Points on a hilly landscape, in no order, each with its height.
A climber steps from a point to the highest of its 4 nearest points, and stops where none of them is higher. Distance is the straight distance between rows; heights are no part of it.
Leg: [ -8   4 -17  19  -2  -5  14   4   6 -13  -7  32 -11   9   6   4 -14   1
  11  -8]  h=393
Ses: [  7  -4 -17  21  -5 -34  -4  13 -54   6 -28 -22  10 -22 -32  31  22   3
  31  28]  h=298
kavop: [ 36  -1  32  46 -17 -16 -19  23  15 -14 -20  -5  28  38 -10  28 -13  30
  12 -13]  h=545
dofel: [ 20  -8  12  44 -10 -27 -15  -1  22  12 -10  -6  30   5  11  13  11  -4
   4  -3]  h=557
fiz: [-11  10   8 -21   8  28  12   4  23  -9  30 -14  22 -17  19 -25 -13  -9
  -6   3]  h=536
mak: [-23 -23 -16   8 -17 -18  -4  -6 -43  -7 -11 -17   4 -24 -21  25  26   0
  35  30]  h=272
bezo: [ 31 -17  -3  41 -11 -30  -2  16 -25 -13 -38  -8  25  40 -23   4   1  21
  18  -9]  h=458
sedar: [ -4  21  11 -31  -4  26   8   4  43 -10  39   8   2 -22  13  -8 -12 -16
 -14 -10]  h=546
fama: [ 19  -9   8 -15  -7   1   8  -9  61   6  46   0  -7  18   6  23  -9  -2
 -36 -35]  h=502
zila: [ 32  -4   9  29  -8 -20 -18  -2 -33   3 -32  -6  14  35 -33  11   6   9
  20   3]  h=434
puf: [ 20  12  12 -24   8  25   7   0  26  17  24  -8   6 -18  15  -1 -10  -4
 -37  -9]  h=604
Tid: [ 18   0 -10   8 -13 -26  -6  12 -62   2 -37 -13  10 -10 -35  22   1   2
  30  17]  h=371
sut: [ 30 -15   7  33  -3 -19 -14 -19 -21  10 -32 -10  16  16  -6  20   8 -14
  17  14]  h=398
dak: [  8  39  10 -32   0  32  15   2  65  34  27  12 -17  -7  16   6  -7 -20
 -37 -24]  h=532
Kuled: [-13  -9  -3  22   8   6   7  -3  -3 -10 -27  15  21  -4 -14  30   0   3
  33  17]  h=380
viso: [-23 -10  -7 -28  18 -17 -12  11 -36   8 -19   6 -25 -18 -17 -23  16  -3
  26   8]  h=739
Zomik: [ 23  -2   7  50   5 -16 -27   2  15  11  -2 -15  38   4  -3  11  -6   2
   5 -11]  h=556
zug: [-23 -31 -20  10   0   1   9  -1 -23 -10 -15   4   2 -16 -20  27   4   0
  32   9]  h=323
vonu: [-21   9  -1 -24  19  29   5  -6   6 -12  15 -14   5  -8  17 -17   1  -2
 -13  10]  h=563
Gol: [ 24   7 -27  29 -12 -43   7  29 -73   6 -43  -4  11  -8 -38  15   6  15
  32  15]  h=357
famu: [-20 -41 -20 -19 -11 -20   4   8 -28 -17  -5   7   6 -13 -34   7  17  13
  41  16]  h=639
Runaf: [ 33 -14   2  46 -19 -18 -11  15 -13 -32 -25 -21  24  32 -25  22 -13  29
  26  -1]  h=441
Sep: [ 39   4  32  57 -12 -15 -27  26  12  10  -5 -12  19  19   1  32  -2   2
   0 -21]  h=554
lugop: [-28 -21 -20  -8 -10 -16  15  -1 -27 -23  -3  -1   4 -17 -26  17  18  10
  33  23]  h=370
zut: [ 31 -16  -7  50 -30 -19  -6  14 -17 -29 -44 -15  28  39 -43   3  -5  30
  26   8]  h=408
Zake: [ -9 -19 -21   4 -19 -25   0  10 -46  -3 -11 -17  11 -32 -28  25  18   9
  44  42]  h=348
kul: [ 13  -6 -13  20  -5  -3  -3   7 -52   4 -19 -20   8 -15 -36  32  16  -8
  36  27]  h=315
Savab: [-32  -6 -11 -13  32   4 -12  -6   0   9  -1  -3 -12  -4   0 -30  24 -11
   1  30]  h=460
lased: [ 26  -2  12 -12 -15 -18  -4 -10  27  11  38   3 -14  13  14  11 -14   1
 -38 -35]  h=446
fopo: [-23 -13   0 -27  22   0 -18   5 -15  12 -11  -1 -28 -16 -14 -21  26  -2
  15  22]  h=678
Sok: [ 37  -4  24  40 -17 -15 -11  17  -2 -24 -21  -7  23  39 -21  22 -13  32
  23 -10]  h=528
vaku: [ 24  -8   3  63 -44  -4 -15   7  -3  -1 -32 -16  44  26 -20  27 -12  32
  16  14]  h=55
lor: [-27   2  13 -38   5  37  10 -27   3  -9  27  13 -44 -16  43 -38  14 -16
 -29 -24]  h=449
Movod: [-28 -13 -20  13  -1  -9   8   7 -15 -22 -20  15   8  -9 -26   7  -1  17
  37   1]  h=457
dore: [-50  12   1 -36  23  15  13  -6 -19  -8   8   2  -7  -3   2 -26  12 -10
 -19  26]  h=547
Pina: [  8 -10 -12  16  -2   1  -3  -9 -40   5 -33 -11  16  -4 -11  31  18  -5
  19  22]  h=334
Bes: [ 10  19  -8  17 -32 -23 -13 -10  30   5  31 -17  18  11  -4   8 -20   9
 -29 -37]  h=369
Ker: [ 35  -1  17 -31   5  16  -4  -7  70  37  37  11  -3  17   4  -6 -16 -20
 -42 -43]  h=530
sulu: [ 20 -18 -23  47 -35 -26   0   8 -33 -10 -54  -7  27  30 -40   1   2  26
  15  12]  h=379
sizug: [-30   7   9 -32  10  15  31 -17   8 -26  20   2  -2   1  22 -28   0  -7
 -22  14]  h=585
Bigu: [-19  -8 -13  -6  23  -5 -16  -4 -16  12  -5  -3 -27   4  -7 -21   4   3
  12   9]  h=403
Vobod: [ -8  -6  -4 -13  22  22 -16   3   7   9  10 -15  -6  -3  13 -24  -6  -5
 -15  25]  h=552
botov: [-24 -13  15 -52  16  51   2 -22   4   6  16   9 -39 -34  47 -35  12 -26
 -34 -19]  h=406
tupoz: [-13 -16 -15  29  -8   5   2  -2  -3  -5 -23  14  21  14  19  21   5   7
  20   5]  h=378
lib: [-52   8   1 -45  17  14  35 -16  -8 -14  -8   7  -5   7   0 -27   8 -14
 -22  21]  h=560
lusev: [-23 -25 -23 -15   5 -10  -2  12 -29 -19 -25  18 -12  -9 -16 -18   3  23
  41  -6]  h=505
von: [-41  -4  -5 -32  27  12  16  -5  -5   4  12 -12  -3  -8   3 -36   1  -6
 -13  29]  h=542
pobaf: [ 22   0  -6 -34   5  25  13   4  78  36  33   9  -6   9  11  -6 -17 -22
 -29 -44]  h=527
Puva: [ -1  14 -19  23 -10 -10  -5  -9  21   2  -7   8  21   8  17   5  -1   6
 -11  -9]  h=310
bubu: [  5  18   0  19  -1 -15 -10 -16   5  -3   6  17 -15   9  14   5 -14  20
 -23  -4]  h=293
fazil: [ 19  11   9  -2 -25 -22   2  -5  37  17  32 -19 -10  16   3  18 -11  -1
 -34 -33]  h=440
Vuve: [  6  10 -19  20 -14  -8   7  -9  18   4 -13  21  15  16  14   7  -2   5
   4 -13]  h=341
zupa: [ 16  36  16 -39  -2  24  10  12  55  16  26  13   5 -33  16  -8 -10 -25
 -17 -23]  h=548
fezez: [ 24   2 -18  16 -14 -30 -12  12 -55  -9 -42  -1   0  18 -36  22   7   8
  12   3]  h=381
sedub: [ -9  24  36 -29   5  21  20  -7  35  -6  56   6 -22 -25  23 -19  11 -15
 -25 -21]  h=387
mar: [-19  -9  -6 -14  17  -4  -3   4 -20  12 -12  -3 -28 -13  -5 -32  14   8
  18   7]  h=579
Vuvir: [-19  19  26 -31   8  12  20  -1  26 -18  38   9 -20 -17  31 -35  12 -22
 -20 -12]  h=455
Dilid: [ 23   2  10  42 -37  -4 -12  15  -7  -8 -24 -11  38  29 -22  24 -21  35
  15   4]  h=331
Fol: [-12  30  26 -31  -4  34  15   6  54   3  39  14 -13 -21  18  -7  -4 -24
 -17 -19]  h=627
ruk: [-30 -34 -14 -12  -1 -19  16  -3 -30 -13 -15  18   3 -13 -23   3   7  15
  37   5]  h=573
ponug: [ 31  -7  -5  26  -7 -19 -10   9 -49  -4 -36  -8  12  28 -26  13   1   3
  17   6]  h=395
niral: [ 24   7  16 -13  14  -1 -10   1  14   7  24   1 -20  -1  16   4 -18   7
 -37   9]  h=366
nabi: [ 31 -11   7 -24   5   9  -1   0  51  18  33   8   2  -5  -1   5 -13 -17
 -38 -29]  h=538
ter: [-22  -4 -24   5  10   6   2   0 -12 -12  -7  21 -28  -1 -15   6 -10   8
  36  -5]  h=404
Zoto: [-16 -22 -32  16 -13 -36   2  12 -63  -5 -14 -28   2 -20 -34  13  35   6
  35  41]  h=610
sivo: [ 17  -9   0  39  -3 -21 -18 -13  15  14 -20  -9  34   5  12  16   8  -9
   9  -9]  h=562
volut: [ 23   0 -10  19  -5 -22  -5  -3 -58  14 -30 -13  16   3 -32  26  10  -9
  33  19]  h=362
gub: [ -7   3  -2 -22  20  19  -4  -4   7  -9  28  -7  -1  -3  17 -24  -8  -9
 -20  18]  h=576
vef: [ 18   5   4  42   8 -16 -20  -5  20  15  -6  -5  33  -5  13   7   1   0
   2 -15]  h=553
sonag: [-14  -1  -5   9   3   9   2  15  -9 -14  -1  22 -25  -2 -11  -2 -12  13
  29  -2]  h=397
vakar: [ 13  14  10 -44  -1  30   3   6  34  26  22   6   7 -22  22   5 -16 -10
 -31 -16]  h=574
Fike: [-29  -5 -12 -20  19  16   0  -4 -13  15  -8   0 -16  -4  -6 -30  23  -7
   0  26]  h=581
pefin: [-12  26  23 -24   6  24  11   0  37 -15  30  -1  -4 -17  19 -29   0 -19
 -19 -11]  h=474
nok: [-12  -4 -15  23   2   2   9   0 -11   1 -19  20  10   1   5  32  -5  -2
  23  -3]  h=389
Givot: [  0  23 -14  16  -8   0   3   4   6   5  -9  19   1  12  21   9 -10  12
  -1  -6]  h=376
ruso: [  6  33  15 -35   2  35  28   0  56  20  39   5 -11 -13  19  -5   3 -17
 -27 -31]  h=555
sida: [ 20  17   2  -6 -20 -12   0  -8  12  10  25   9 -14  14  18  15  -8   6
 -34  -9]  h=326
vin: [-24  21  20 -32   6  14   7  -6  20 -28  28  -4  -4  -5  25 -30   5 -28
 -19   0]  h=537
livi: [-26   9  26 -35   6  24  22 -15  13 -18  22  10 -23 -14  39 -46  10 -30
 -26  -8]  h=495
Dofop: [ 23 -15   0  25  -1 -10 -18  -4  10   7 -28  -3  19  16   2  14   7 -18
  13  18]  h=694
Fer: [ 18 -11 -14  58 -34  -9 -14   4  -6 -16 -41 -26  27  23 -29  17   4  32
  20   9]  h=330
guv: [ -7  -5  -4   5  22   5 -24  14 -15  -4  -7  -1 -36   3  -4 -20  -7  14
  26  -6]  h=352
vulo: [  1  15 -16  21 -23 -21  -7 -12  35  11   6   6  23  13   4   7  -7   5
 -17 -13]  h=311
Nav: [ 13   8  -4   5  17  10 -17   2  -1   4  22  12 -27   1  18  -1 -15  21
 -27   5]  h=388
rema: [  8  16   0   6  -7 -15   6  -6  16   7   9   7  -4  13  18  11 -23  27
 -32 -15]  h=176
votu: [-43   5  13 -35  28  25  33 -18 -25  -9  11  22 -21  -6  18 -17   4 -15
 -29   0]  h=564
vepuv: [ 28   8  16 -34   4  15   2  -2  56  28  23  10   3  -5   9   6 -22 -19
 -37 -28]  h=551
Fopu: [-14  -2  -5 -10  26   8 -15  -1 -13   3   9 -10 -31  -8  -3 -29   0  -4
   3  26]  h=418
koza: [  0  19  -3   9 -26 -26   9  -5  20  17  16   4   1   2  19   9  -6   8
 -29 -16]  h=214
pive: [-47  10  18 -43  18  18  32 -16 -10 -19  10  13  -3   3  20 -23  13 -19
 -28   5]  h=571
tubu: [ 39  -7   8  35  -2 -23 -17   9 -10 -16 -27 -21  21  27 -23   9   4  17
  20  -4]  h=494
gup: [  1  -3  -7  16  -5   0  -9  -7 -15   2 -26  12  18  11  -4  26   6  -4
  33   7]  h=356
Pama: [  8   2   3   1  19  10 -14   6 -10  13  16  -3 -28   0  11 -15  -5   6
  -6   5]  h=390
Buro: [  3   2  -2 -22  19  24  -5  -2  21   3  24 -14   7 -16  23 -16 -17 -11
 -19   8]  h=559
vodo: [ 18  -1  11 -33   7  21   2   6  27  10  27  -8   7 -25  24   0 -22  -4
 -30   1]  h=578
Diniz: [-34  -3  18 -49  21  34  13 -12 -27   1   7  10 -52 -33  40 -29  -1 -25
 -40 -15]  h=405
div: [-29  -6   1 -31  15  21  18 -18  14  -5  16  -8  -7  -4  21 -25   0 -17
 -17  28]  h=626
Vos: [-21  13  32 -32   0  23   6 -22  25  -7  42  17 -37 -23  30 -37  12 -14
 -28 -25]  h=427
pobi: [ 28 -13  -5  19   0 -16  -7  -6 -49   7 -40 -13  10  14 -19  22   0  -4
  24  21]  h=372
zis: [-23 -11  -9  -7  13 -11  -1  12 -18  -9 -19   9 -24  -3 -10 -17   3   3
  39  -8]  h=521
rigak: [ -6   6  -3  19  13   8  -8  15 -11  -2  13   2 -44   7   5   1 -15  12
  11   1]  h=394

For each start below, name the point where the climber stops.
vulo => puf
Runaf => Dofop
botov => div
ponug => Dofop
koza => puf
fezez => Dofop
lor => div
Vos => div
sulu => Dofop
rema => viso
Kuled => viso

Call two points neighbours if one is among the 4 nearest of the other. Go from one point of each pair to the other, from neighbour to neighbour, staying as high as possible. Name the lowest point that can't be avoided.
viso and famu => lusev
Dofop and Fol => gup
div and puf => Buro
